The views of a scene show one set of named points, each view turned or mirrored, and shifted as a whole, with a little noise and some points left out.
(in the rows, 128 means zero)

Scene 1
View 1
lenen: [131 149 106 133 146 136  88   4 163 115 160 101 165 116 144 149 101 108
 139 144 122 142 126 123 159 131]
vog: [114 128 105 143 176 142  81 116 144 117 116  99 197 158 197 154 150 137
 160 175 110 141 148 132 131 145]
rik: [144 119 116 136 140 129 121 158 140 143  74  55 189 143 183 134 117 156
 148 152 114 111 109 115 129 156]
Lotug: [133 109 108 137 148 152 119 138 138 142 106  82 156 136 154 132 133 130
 148 134 113 136 119 138 137 137]
rak: [134 103 103 135 148 173 119  90 138 146 154 110 108 113 111 126 137  93
 138 107 116 164 124 157 150 111]
kogul: [108  90 114 151 174 207  99 103 133 150 164 110 116 108 134 115 176  81
 152 145 116 203 163 146 127 117]
buz: [137 111 122 143 137 174 118  71 148 155 139  75 133  91 126 113 116 101
 136 129 127 163 125 121 139 130]
raguv: [144  98 115 135 140 152 141 193 131 159  71  57 155 136 162 119 131 149
 145 131 114 124 106 128 126 147]
bomag: [129 103 107 136 154 163 118 141 136 146 117  91 140 134 146 129 143 120
 148 127 112 147 123 145 136 130]
vinu: [131  95  96 130 155 174 124 120 128 144 152 124  98 129 107 130 150  96
 142  95 107 160 118 175 152 104]
nonur: [125  88 124 148 150 191 125 138 135 166 119  70 132 102 141 101 150 105
 145 141 122 174 140 125 122 134]
Potu: [131  94  98 131 160 160 127 179 124 142 110 106 131 154 145 135 157 127
 153 112 103 140 117 168 139 122]
tif: [132 105 115 140 150 157 118 163 133 150  91  70 169 135 172 125 141 137
 152 150 112 139 128 127 124 146]
Nibaz: [129 105 116 142 151 174 115 106 141 149 132  86 134 111 134 120 138 108
 142 133 118 162 130 131 135 129]
zoka: [137 106  93 127 159 139 124 180 126 134  98 106 147 167 156 147 146 141
 153 114 101 117 108 165 144 128]
Rek: [135 111 113 136 144 162 120 104 140 146 126  85 138 114 136 125 127 112
 140 127 119 150 120 135 139 128]
mep: [122 109 105 142 163 180  99  69 142 136 169 121 120 118 126 132 150  87
 146 128 112 177 143 154 145 112]
soken: [145 123 107 130 137 140 124 109 143 141 113  82 150 131 144 136 112 130
 140 120 115 123 103 137 148 134]
nanu: [123 119 116 145 159 161  99  95 146 138 126  83 168 124 168 129 135 120
 150 158 116 152 138 122 133 141]
didu: [125  84 113 141 161 186 126 176 124 161 114  88 128 127 145 113 167 112
 150 131 113 165 134 148 123 127]
div: [139  96 111 133 144 157 137 185 132 152  87  73 144 140 152 122 141 135
 148 123 111 132 111 141 131 137]
Kesa: [133 105 118 141 144 174 119  99 144 153 131  80 136 105 133 115 131 108
 142 131 121 162 130 128 135 130]
View 2
kogul: [160 149 164 128 150 124  79 158  80 205 101 112 129 114 149 127  74 127
 160 127 122 156 137 142 170 110]
nonur: [148 146 174 154 158 105  86 136  95 179 100 117 113 137 121 143 107 135
 158 133 127 166 126 119 119 123]
nanu: [146 156 149 146 125  90 126 138  93 172 112 152 140 148 142 143 118 144
 171 128 120 123 155 125 149 118]
tif: [120 133 164 154 143  82 109 135 116 141 122 142 142 149 116 135 141 153
 163 131 132 128 134 114 109 137]
rik: [105 136 150 166 124  72 138 127 123 117 130 163 137 169 113 140 162 160
 172 132 132 106 143 106  94 142]
Nibaz: [139 146 149 149 136 119 104 147  91 168 107 133 107 140 139 139  95 135
 164 129 129 143 133 130 135 117]
didu: [124 125 179 141 165 110  71 153 107 162 117 113 132 126 117 120 110 141
 152 133 135 155 116 125 117 134]
rak: [132 136 129 140 128 151  92 164  81 170 107 131  86 128 153 128  65 123
 168 126 131 141 130 147 149 107]
bomag: [127 136 154 146 141 109  98 150 100 159 115 133 128 137 132 129 110 140
 164 129 132 134 132 130 130 127]
vinu: [114 117 134 127 138 162  73 179  88 161 117 122  98 114 148 109  64 122
 162 125 140 139 118 159 146 116]
buz: [149 161 136 162 124 127 119 134  79 174  95 139  77 148 143 157  84 127
 173 129 122 147 141 125 137 104]
Potu: [ 91 104 159 130 149 116  74 172 118 133 133 129 149 125 121  99 117 149
 158 131 145 123 116 143 117 144]
raguv: [ 99 119 165 165 146  89 102 136 126 115 129 142 121 156  99 134 148 153
 161 135 143 132 119 109  78 148]
soken: [109 135 124 155 112 118 129 146 101 130 121 158 100 154 136 137 113 142
 174 129 135 115 140 132 118 122]
Kesa: [143 151 145 155 134 118 107 141  88 170 103 132  97 143 136 145  95 133
 168 131 127 147 136 128 134 115]
zoka: [ 79 105 135 133 124 114 101 175 121 115 144 154 147 134 128 100 124 152
 166 127 144  96 125 146 117 142]
vog: [135 151 152 131 120  67 132 148 105 162 130 164 194 145 142 125 146 159
 169 126 119  98 164 129 161 126]
lenen: [154 176  97 146  81 123 162 143  72 175 105 178 106 157 177 156  84 130
 187 124 112 102 179 144 181  89]
View 3
Rek: [132 142 126 124 149  90 110 125 125 112 146 129 144 111 119 138 137 111
 127 139 120 153 141 141 129 164]
tif: [130 113 101 121 122 116 127 113 112 127 162 127 106 142 128 132 138 126
 129 139 156 139 163 154 147 139]
nonur: [148 132  93 129 175 109 117 141 106 121 151 135 107 102 111 144 140 107
 142 151 134 152 125 161 142 143]
div: [110 134  98 116 143 101 127 103 100 132 185 117 110 158 133 142 141 127
 133 137 159 137 147 143 152 147]
lenen: [148 131 175 132 109  84  97 134 171  90  93 150 193  85 114 115 125 112
 103 134  79 165 172 130 100 182]
soken: [120 141 136 125 124  89 116 106 126 121 159 121 154 133 127 137 138 115
 115 129 130 149 162 122 127 173]
Lotug: [122 136 122 120 136  95 118 111 119 119 160 125 136 135 130 135 139 120
 123 136 136 147 154 140 137 160]
Potu: [ 92 149 107  92 161  83 112 108 111 116 175 126 121 161 146 127 131 146
 140 137 149 140 129 162 153 144]
zoka: [ 84 141 119  93 131  86 116  93 115 115 177 121 128 179 152 123 131 152
 129 130 153 132 151 150 152 146]
Nibaz: [137 143 117 123 161  93 108 135 124 111 141 135 135 107 118 137 135 113
 130 143 119 155 133 150 133 156]
raguv: [119 123  95 127 125 111 136  99  91 141 196 108 100 158 127 150 149 116
 126 134 172 131 164 135 150 146]
bomag: [126 135 111 114 150  96 114 126 120 114 149 134 124 125 126 130 136 125
 133 142 131 149 140 157 141 148]
didu: [121 138  85 106 176 102 118 130 102 118 166 129 101 132 128 139 138 130
 149 147 147 145 117 169 156 134]
vog: [129  94 127 113  89 115 113 119 151  99 113 152 122 140 138  93 125 155
 121 143 136 138 184 178 136 126]
Kesa: [145 142 118 129 161  95 110 136 122 114 139 133 138  98 114 141 139 105
 130 143 117 158 132 144 130 160]
mep: [129 153 135 105 179  74  93 148 144  87 112 150 156  94 124 118 126 126
 136 144  90 165 112 169 125 158]
rik: [129 104 117 135  86 119 134  95 115 134 173 119 116 154 128 134 144 122
 112 131 165 130 196 132 139 149]
View 4
bomag: [106 156 153 119 105 120 127 109 106 128 117 115 142 135 145 152 131 116
 142 122 100 103 104 111 122 109]
didu: [ 82 153 174 119 101 124 103 125 105 127 124 116 138 149 146 163 130  95
 133 114 105  76 103 101 114 107]
zoka: [106 118 114 128  93  91 140 147  84 121 139 110 148 162 135 126 142 100
 158 115  79  94 100 117 102 129]
soken: [137 152 118 115 125 103 159 122 100 141 112 116 146 131 135 133 129 144
 160 108  94 116 106 127 138 112]
nanu: [126 173 154 118 102 122 152  82 121 132 106 106 141 123 156 146 130 125
 157 152 106 133 110 112 126 112]
vinu: [ 81 130 152 116 122 133 116 103  82 105 125 132 160 105 119 156 146 124
 103  67  81 115  76 131 112 115]
Lotug: [119 150 137 119 105 108 143 123 107 136 119 112 140 142 145 140 131 121
 157 125  98 105 109 114 125 112]
vog: [127 157 140 128  69 105 163  77 122 114 117  93 134 143 169 126 138 101
 178 187  92 144 110 109 103 133]
tif: [118 160 144 124  95 105 135 129 114 143 118 107 134 160 155 143 126 109
 170 145 105  87 119 101 119 113]
Potu: [ 91 126 136 125  96 104 122 138  89 116 135 115 150 151 134 141 140  98
 139 103  86  89  97 114 104 123]
mep: [ 95 156 170 114 116 146 132  57 103 103 108 120 157  87 136 159 143 131
 108 103  92 150  83 129 118 114]
buz: [123 179 163 106 135 139 139  84 113 144  95 126 146  95 140 162 125 156
 133 103 112 126 103 124 150  92]
rak: [ 99 147 157 109 131 138 129  90  92 117 110 128 159  96 124 158 139 140
 112  78  91 130  84 133 128 107]
Rek: [120 162 149 113 123 123 141 102 104 135 108 121 148 115 136 151 129 140
 141 109 101 119 103 121 134 105]
div: [107 143 135 121 104 102 128 156 100 143 128 114 139 164 139 144 126 109
 160 114 101  73 112 105 122 110]
kogul: [ 80 166 193 116 105 154 109  62 113 106 109 122 147 100 145 172 140 113
 106 117 102 128  87 116 113 108]
nonur: [ 95 174 183 115 117 138 110 107 119 143 108 121 137 131 150 172 120 117
 133 117 116  86 109 101 128  96]
rik: [145 159 117 124  99  86 163 145 116 159 117 100 129 170 157 125 120 121
 198 155 106  92 131 105 132 114]
Nibaz: [109 166 162 116 117 131 131  94 108 132 108 118 144 116 141 159 129 131
 134 111 104 115 100 116 131 101]

In a view up to two points have been moved. Name them for each view, in the order of its rows, or write none.
view 1 -> kogul, bomag
view 2 -> Potu, zoka
view 3 -> Lotug
view 4 -> none

Scene 2
View 1
Gomi: [147 101 119 129 139 113 121 130 147 135 164 101  97  95 123 170 116 103
 149 135  75  92 122 138 112 151]
finub: [145 111 143 122 159 130 141 133 134 137 137 111 112 107 125 163 115 115
 140 131  89 116 142 105  96 149]
meva: [126 104 140 133 176 123 132 132 139 150 111 127 123 101 153 157 108 121
 142 148 102  99 147 119 101 131]
dega: [132 116  95 142 149  99 120 130 142 144 160 114 110  94 129 193 119 108
 141 125 105  89 108 146 101 156]
fela: [155  99 143 124 152 126 131 136 137 143 149 119  95 101 133 142  98 118
 149 152  88  90 139 120 102 133]
Nufo: [170 121 130 127 135 127 143 144 124 139 187 124  86 109 102 156  98 125
 146 132 102 104 116 104  83 155]
Meliz: [158 136 103 147 149 109 136 150 116 160 190 163  85 106 119 162  78 144
 143 143 152  76 102 118  71 146]
Muvur: [138 121 124 136 162 119 137 135 133 145 143 125 115 105 128 175 113 122
 137 129 108 107 128 114  91 152]
lif: [152 115 144 122 153 134 144 135 125 135 149 112 109 111 114 163 114 119
 138 126  91 123 141  97  91 154]
Daso: [ 99  83 138 137 191 114 114 117 162 150  71 109 141  88 184 164 126 103
 142 157  83  87 161 147 128 119]
Sipur: [158 121 149 120 152 140 151 138 120 131 150 110 110 116 104 165 116 121
 135 117  86 135 140  85  84 161]
viv: [119 125 146 135 194 137 150 132 123 146  92 126 146 113 141 178 126 129
 123 118 114 136 156  87  85 149]
figi: [112  80 142 123 174 120 118 114 164 134  90  82 133  92 162 171 137  91
 145 144  54 105 159 144 132 132]
geze: [131 119 136 132 172 128 141 133 128 143 125 126 127 109 134 170 116 125
 133 127 110 117 141 103  88 147]
Befo: [142 132 140 130 168 137 156 141 115 140 136 127 124 118 116 173 115 133
 126 112 117 136 137  80  75 161]
pitel: [154 108 133 128 147 123 132 136 137 142 157 115  99 103 123 158 105 117
 147 141  91  95 127 121  98 146]
Paraz: [165 116 124 131 137 119 134 142 129 143 179 128  83 104 115 155  95 124
 146 142 106  90 117 118  90 149]
mareg: [140 131 123 131 156 126 147 135 124 137 153 113 119 112 109 189 122 119
 130 107 106 130 124  99  83 169]
dazi: [144 118 128 131 158 122 137 136 130 145 146 124 108 105 127 168 109 122
 140 133 106 106 130 115  92 150]
View 2
Befo: [141 114 126 109  87 140 103 117 140 120 157 126 113 117 108 146 141 137
  80 122 126 122 148 110 145 105]
Sipur: [151 115 132 106 108 144 107 117 140 107 130 126 126 118 120 141 137 147
  87 125 126 124 118 118 161 115]
finub: [142 119 126 108 119 146 102 110 109 109 140 128 132 126 117 119 128 155
 100 121 122 131 123 119 146 125]
mareg: [149 108 123 107  97 158 112 110 124 124 156 122 120 128 131 130 127 155
  90 123 116 122 125 114 162 104]
Daso: [109 141 108 117 149 104  69 103  47  94 146 127 144 118  57  81 129 154
 113 119 132 161 173 126  61 173]
Paraz: [138 108 146  95 121 171 104 103 107  93 151 156 115 139 144  88 125 139
 123 115 134 120 124 103 164 109]
figi: [132 138 105 121 153 113  86 107  61 103 123 111 157 119  77  99 122 179
 102 128 118 161 131 142  91 174]
viv: [132 123 112 117  92 115  91 115 125 124 159 114 120 106  75 146 144 140
  71 122 126 136 168 116 109 123]
pitel: [138 117 136 102 126 157 100 107  99  95 142 144 127 132 126  96 125 146
 116 121 130 130 124 112 146 124]
Meliz: [126 101 149  90  95 184 100  98 105 100 194 173  91 146 148  80 128 117
 126 108 140 106 156  80 164  85]
Nufo: [145 108 145  96 114 172 108 108 124  96 148 151 116 137 146 104 125 141
 112 119 134 117 117 104 176 104]
dega: [134 110 113 109 116 170 107  97  65 126 180 134 125 144 132  87 109 166
 118 116 111 131 134 112 141 123]
meva: [123 126 126 109 124 128  82 107  93  96 149 138 125 121  89 101 136 137
 104 119 136 139 157 114 109 138]
fela: [134 121 143 100 138 146  92 105 102  80 131 151 128 130 118  92 129 139
 118 120 140 131 130 114 138 131]
Muvur: [133 113 123 107 109 151 100 107 101 113 165 135 120 129 115 109 127 147
 102 117 123 128 142 110 139 118]
geze: [133 121 121 109 104 136  96 109 112 113 159 128 120 119  98 123 135 141
  93 118 128 130 153 112 126 119]
Gomi: [142 114 127 106 144 166 109  99  71 101 140 138 139 142 139  81 111 172
 126 121 117 136 103 124 152 138]
lif: [145 118 133 106 115 146 104 112 124 104 135 132 127 122 119 125 131 146
  96 124 128 129 124 117 151 120]
View 3
Paraz: [136 146 139 136 105 127 129 141 115 147 134 102 132 127 136 104  72 136
 155 114 127 170 159  91 134 166]
Gomi: [119 144 130 121 116 126 161 142  94 157 139 108 107 101 143 104  65 107
 171 145 133 147 148  99 127 135]
dega: [110 145 126 130 124 116 144 141 102 127 148  86 106 129 157  92  76  92
 149 128 116 152 128 119 132 149]
Befo: [138 144 135 137 126 142 119 125 139 127 119 112 129 153 189 115 114 145
 131  89  94 145 180 137 142 136]
dazi: [122 145 133 137 121 135 130 134 123 142 136 113 126 136 164 105  82 130
 144 113 114 153 159 122 136 146]
viv: [106 145 129 145 143 153 119 126 148 136 133 130 126 161 213 108 100 134
 120 101  90 131 175 170 144 117]
pitel: [128 147 136 133 116 133 135 136 118 148 129 112 126 125 154 109  80 134
 154 118 120 153 164 108 135 146]
Daso: [ 51 152 118 147 150 159 145 149 130 174 176 152 116 137 192  86  28 102
 138 153 124 121 141 176 130 104]
fela: [115 147 136 138 114 147 136 143 124 168 141 132 133 124 149 105  55 140
 155 126 132 154 166 111 132 147]
meva: [ 91 150 130 146 133 151 128 140 136 160 153 135 131 144 178  99  56 131
 136 123 119 144 159 145 134 134]
Muvur: [119 146 131 137 123 133 130 134 123 137 136 109 124 139 171 102  84 123
 140 114 111 151 155 128 137 142]
finub: [122 144 133 132 123 145 137 134 125 154 129 127 122 128 171 114  84 135
 150 119 113 141 174 126 136 129]
mareg: [144 142 134 125 119 129 136 126 117 126 115  98 116 133 171 115 115 128
 148 105 101 146 168 115 140 138]
figi: [ 72 148 123 129 148 161 163 141 117 181 153 152 103 112 191 104  49 102
 155 161 122 111 157 159 132  87]
Nufo: [151 143 141 133 103 128 130 135 116 143 122 103 131 124 143 111  92 145
 156 108 122 166 168  88 136 162]
Sipur: [147 143 138 126 119 144 134 125 127 144 109 120 125 128 176 125 110 147
 149 106 105 140 189 116 138 130]
lif: [136 144 136 130 120 143 136 129 127 149 121 120 124 129 169 116  95 142
 148 112 112 144 179 117 138 133]
geze: [114 147 130 143 129 143 126 132 134 139 137 120 126 147 182 104  87 131
 134 108 105 145 166 144 138 136]
View 4
meva: [136 127 123 132 126 100 140 146 169 117  91 114 140 143 155 159 131  98
 138 105 130 106 130 112  85 134]
fela: [142 131 105 151 110 116 140 130 149 138 101 110 132 147 127 160 131 120
 121 116 122 107 152 118 100 136]
Nufo: [126 128 119 144 113 120 151 114 137 169 135 112 131 151  92 149 132 131
 137 115 111 105 154 118 138 153]
dega: [116 126 132 123 114 100 130 142 168 122 146 144 137 133 125 145 140 149
 147 106 105  76 132 150 105 136]
Daso: [142 128 114 128 125  89 119 169 191  77  65 129 140 125 193 162 134 105
 121 107 136  99 111 126  47 113]
Paraz: [132 131 116 143 106 118 148 119 139 155 139 115 133 154 104 155 135 129
 136 110 106  96 161 126 118 149]
figi: [130 122 103 140 121  91 111 166 189  98  53 138 134 107 169 151 135 132
 101 123 139 107  99 130  75 108]
Gomi: [126 129 102 148  99 111 122 136 158 137 120 140 127 127 111 148 141 162
 112 121 108  90 138 149 110 129]
finub: [123 123 120 137 127 106 139 136 162 147  98 117 136 134 124 150 129 117
 128 116 128 113 124 112 121 138]
mareg: [104 118 139 122 136 104 143 129 158 163 125 125 134 130 101 141 133 126
 147 116 121 109 116 114 149 147]
dazi: [123 125 129 130 125 105 141 133 159 141 118 120 136 141 123 151 133 118
 143 111 121 102 135 116 116 143]
Meliz: [133 134 139 127 112 118 164 111 137 146 178 109 140 179 107 160 137 111
 175  92  95  83 184 125 112 167]
geze: [120 121 138 121 139  98 146 141 167 137 104 115 139 140 136 152 130 100
 148 109 131 110 120 105 113 142]
viv: [113 114 152 109 160  87 148 149 178 133  84 112 147 131 150 151 125  77
 155 107 144 120  96  88 117 142]
Muvur: [121 125 132 124 129 101 139 141 167 129 119 126 138 140 134 152 135 115
 146 106 120  97 129 121 105 142]
lif: [121 122 122 137 130 109 144 131 154 159 101 113 134 136 111 150 128 119
 133 121 128 116 125 106 133 141]
pitel: [133 127 114 143 112 113 139 128 152 143 113 118 133 144 118 152 134 129
 128 115 116 101 146 124 112 139]
View 5
Daso: [104 115 144 119 113 121 126 149 156 138 158  60 130 133  87  91 142 135
 114  89 129 154  77 153 137 179]
Sipur: [147 129 109  76 112 173 106 125 138 154 136 134 142 110  97 134 149 113
 157 136 119  98 151  88 101 146]
dega: [151 135 170 128  95 135 103 113 152 103 141 116 117 115 130 108 160 127
 147 139 157 116 137 110 125 152]
viv: [115 120  97  74 137 147 135 131 118 131 126 115 164 119  67 114 143 127
 146 137 138 130 123 132  99 162]
Paraz: [143 153 129 113  97 159  92 106 158 134 164 138 109 104 136 107 146 107
 161 134 127 100 160  94 130 133]
Gomi: [159 132 171 124  80 151  88 126 172 137 153 106 105 116 134 121 158 116
 142 117 125 100 134  89 128 153]
lif: [142 132 116  87 111 164 106 126 145 148 144 126 135 113 104 124 146 115
 153 131 122 103 146  95 108 146]
Nufo: [150 152 121 101 100 168  94 107 151 140 158 146 114 103 132 117 145 107
 165 140 122  90 170  85 119 131]
Muvur: [134 137 129 102 112 148 113 116 142 125 144 124 130 112 111 110 149 121
 151 137 139 115 142 110 118 150]
mareg: [154 133 129  87 108 161 107 116 133 129 127 138 141 111 107 131 156 119
 161 149 138  99 155  91  99 146]
Meliz: [129 175 115 122 113 147 101  80 141  98 171 161 108  94 148  83 140 108
 176 157 148 108 181 113 137 119]
pitel: [139 143 130 108 100 156  98 118 157 143 159 122 116 111 123 112 147 113
 149 124 123 108 143 101 126 145]
dazi: [135 139 126 101 110 151 108 115 147 129 148 125 127 113 113 110 147 117
 152 130 132 113 143 110 118 146]
meva: [110 132 115 105 116 142 119 128 146 138 159 101 132 119  99  97 138 122
 140 113 127 131 118 133 127 158]
Befo: [133 132  98  76 128 162 121 117 121 132 129 140 154 111  88 123 145 119
 160 151 135 109 153 108  97 146]
geze: [125 131 113  93 122 150 120 122 135 129 141 121 144 117  94 109 144 123
 148 133 134 122 135 120 111 154]

In a view up to two points have been moved. Name them for each view, in the order of its rows, or write none.
view 1 -> Gomi, mareg
view 2 -> finub, Daso
view 3 -> pitel
view 4 -> Muvur
view 5 -> none

Scene 3
View 1
Piz: [133 124 149 140 145 110 148 152 127 117 141 152 130 158 157 109 158 102
  90 119 131 107 164 129 103 105]
Pobiv: [118 120 168 137 122  99 122 155 171 112 144 153 129 109 144 132 148 115
 114  89 146 138 159 145  86  85]
Kanef: [116 130 144 141 150 110 140 161 135 116 142 141 132 150 166 108 163 108
  76 114 131 108 165 131 108 126]
kol: [147 139 133 147 153 135 148 164 107 143 141 141 140 179 179  99 167 110
  71 121 112  91 165 138 117 115]
Vesu: [128 104 183 120 127  88 140 127 149 103 129 181 117 115 125 136 137  97
 131 111 156 134 160 121  92  79]
tige: [182 111 176 114 135 117 165 110  97 138 112 204 125 155 130 129 142  91
 141 137 135 109 158 121 107  51]
Niz: [112 122 148 122 155 106 153 146 116 110 127 154 134 153 159 110 157 104
  73 131 134  98 166 115 117 145]
kazev: [116 126 158 123 140 114 126 153 140 129 125 154 141 122 160 122 154 118
  90 108 132 118 159 138 108 127]
guvor: [131 109 181 115 126  96 135 128 146 114 121 184 127 110 130 139 142 105
 131 111 150 133 156 128  95  81]
Mip: [168 132 163 108 139 141 134 131  99 173 103 187 152 132 164 130 156 118
 117 124 117 105 154 144 121  92]
vupof: [108 126 165 110 132 110 116 145 149 133 116 161 148  98 159 133 152 126
 100 108 133 124 156 138 111 133]
Kezup: [133 108 175 107 141  98 152 120 120 112 114 190 127 130 132 130 142  96
 120 131 146 117 161 112 110 100]
View 2
Kezup: [135  99 110 132 100 127 101 131 118  99 133 166 111 135 144 107 132 151
 117 113 105 169 129 141 113 107]
tige: [141  84  97 138 109 120  93 145 130  95 150 172  87 111 140 106 180 142
  90  94  96 174 174 156 107 100]
Piz: [118  95 111 140 148 136 144 139 138 118 143 153 121 118 131 136 140 163
 100 123 127 176 109 122 101 123]
kazev: [117 109 124 123 120 126 149 134 138 120 138 174 114 112 131 120 119 175
 130 123 119 171  82 115 101 114]
Vesu: [129  99 122 146  95 119  82 144 115 116 148 172 138 137 125 103 134 153
 113 106  95 146 110 149 115 115]
Kanef: [112 103 115 133 149 139 162 135 141 124 137 154 125 119 131 140 123 171
 111 131 134 175  86 110  99 124]
Mip: [129  97 113 108 112 114 146 138 149 100 146 191  61  84 139 106 163 169
 122 102 104 190 136 130  93  94]
Niz: [120 105 104 128 138 144 156 122 132 101 122 145 115 133 150 137 113 162
 119 136 134 185 107 112 107 116]
guvor: [128 102 127 137  92 116  90 145 119 116 148 180 126 127 125 100 136 158
 117 104  95 150 109 150 112 109]
kol: [112  92 105 125 172 139 185 137 159 116 145 153  93  95 135 148 156 173
  98 128 138 193 113 105  89 119]
vupof: [119 116 133 112 101 120 142 131 135 120 136 186 112 113 127 106 108 178
 146 120 107 167  75 120 103 109]
View 3
tige: [104 124 156  98 111 170 119  99 134  78  94 180 137 149 148 116 118 151
 102 130 138 123 117 135 103 101]
vupof: [103 138 110 106 154 115  83 164 156 127 150 153 128 121 182 113  88 117
 103  70 137 133 124 108 117 109]
Pobiv: [ 93 126 119 109 154 126  95 160 145 143 142 167 156 108 160 136  98 116
 120  91  92 124 118 107 151 129]
kol: [ 97 127 134 106 129 148  46 103 134 153 127 165 176 159 136  65  91  73
  98 101 159 110  97 131 128  98]
Kanef: [109 116 129 113 152 128  38 131 137 146 134 148 158 135 147  90  92  72
 103  94 128 122 112 121 139 111]
Piz: [106 115 137 108 139 138  55 120 133 134 123 157 158 139 142  96 100  85
 103 106 129 120 111 126 137 110]
Kezup: [120 110 145 107 140 142  85 131 139  86 111 150 120 131 160 124 111 128
 102 112 121 137 131 123 114 112]
guvor: [105 120 133 107 145 136 106 148 143 103 120 162 132 116 162 141 108 138
 112 107 102 132 127 114 128 121]
Vesu: [110 114 139 107 145 139 103 144 139  99 115 162 133 115 155 148 113 134
 114 114  90 134 129 116 137 125]
View 4
Kezup: [124 167 148 107 108 132 138 144 131 139 146 131  92 141 127 119 132 139
 122 130 120 130 127 147 140 154]
Niz: [139 130 126  87 134 118 117 155 169 136 120 132 111 136 133 121 124 142
 156 119 133 126 143 130 181 149]
tige: [132 181 149 119 119 120 156 164  93 167 154 129  73 168 101 132 120 166
 130 130 114 131 109 172 117 131]
guvor: [111 177 154 129 107 134 157 126 116 132 146 135  93 140 122 125 124 122
 113 123  91 145 134 134 147 162]
Piz: [140 143 133 108 140 105 146 155 147 145 116 138 112 148 120 129 114 139
 155 112 109 139 141 128 180 135]
Kanef: [137 130 126 103 146 110 137 149 160 134 109 139 118 142 126 130 109 133
 162 108 106 139 152 114 197 146]
Vesu: [118 184 158 126 101 124 161 129 125 137 146 142  99 138 128 119 131 120
 107 124  91 146 137 135 143 156]
vupof: [104 138 129 115 133 150 125 121 131 108 134 124  93 139 127 130 104 117
 142 115 105 141 149 110 180 183]
Mip: [118 142 121 118 152 145 131 151  89 141 145 110  69 171  97 144  92 164
 162 120 119 133 121 147 153 158]
Pobiv: [111 166 148 136 124 122 164 117 130 122 128 143 113 138 125 130 105 106
 127 109  68 161 156 106 180 165]
kazev: [119 136 127 111 141 133 130 133 140 121 124 130 101 144 126 130 105 126
 153 111 105 142 150 116 186 166]

In a view up to two points have been moved. Name them for each view, in the order of its rows, or write none.
view 1 -> none
view 2 -> none
view 3 -> vupof, kol
view 4 -> none
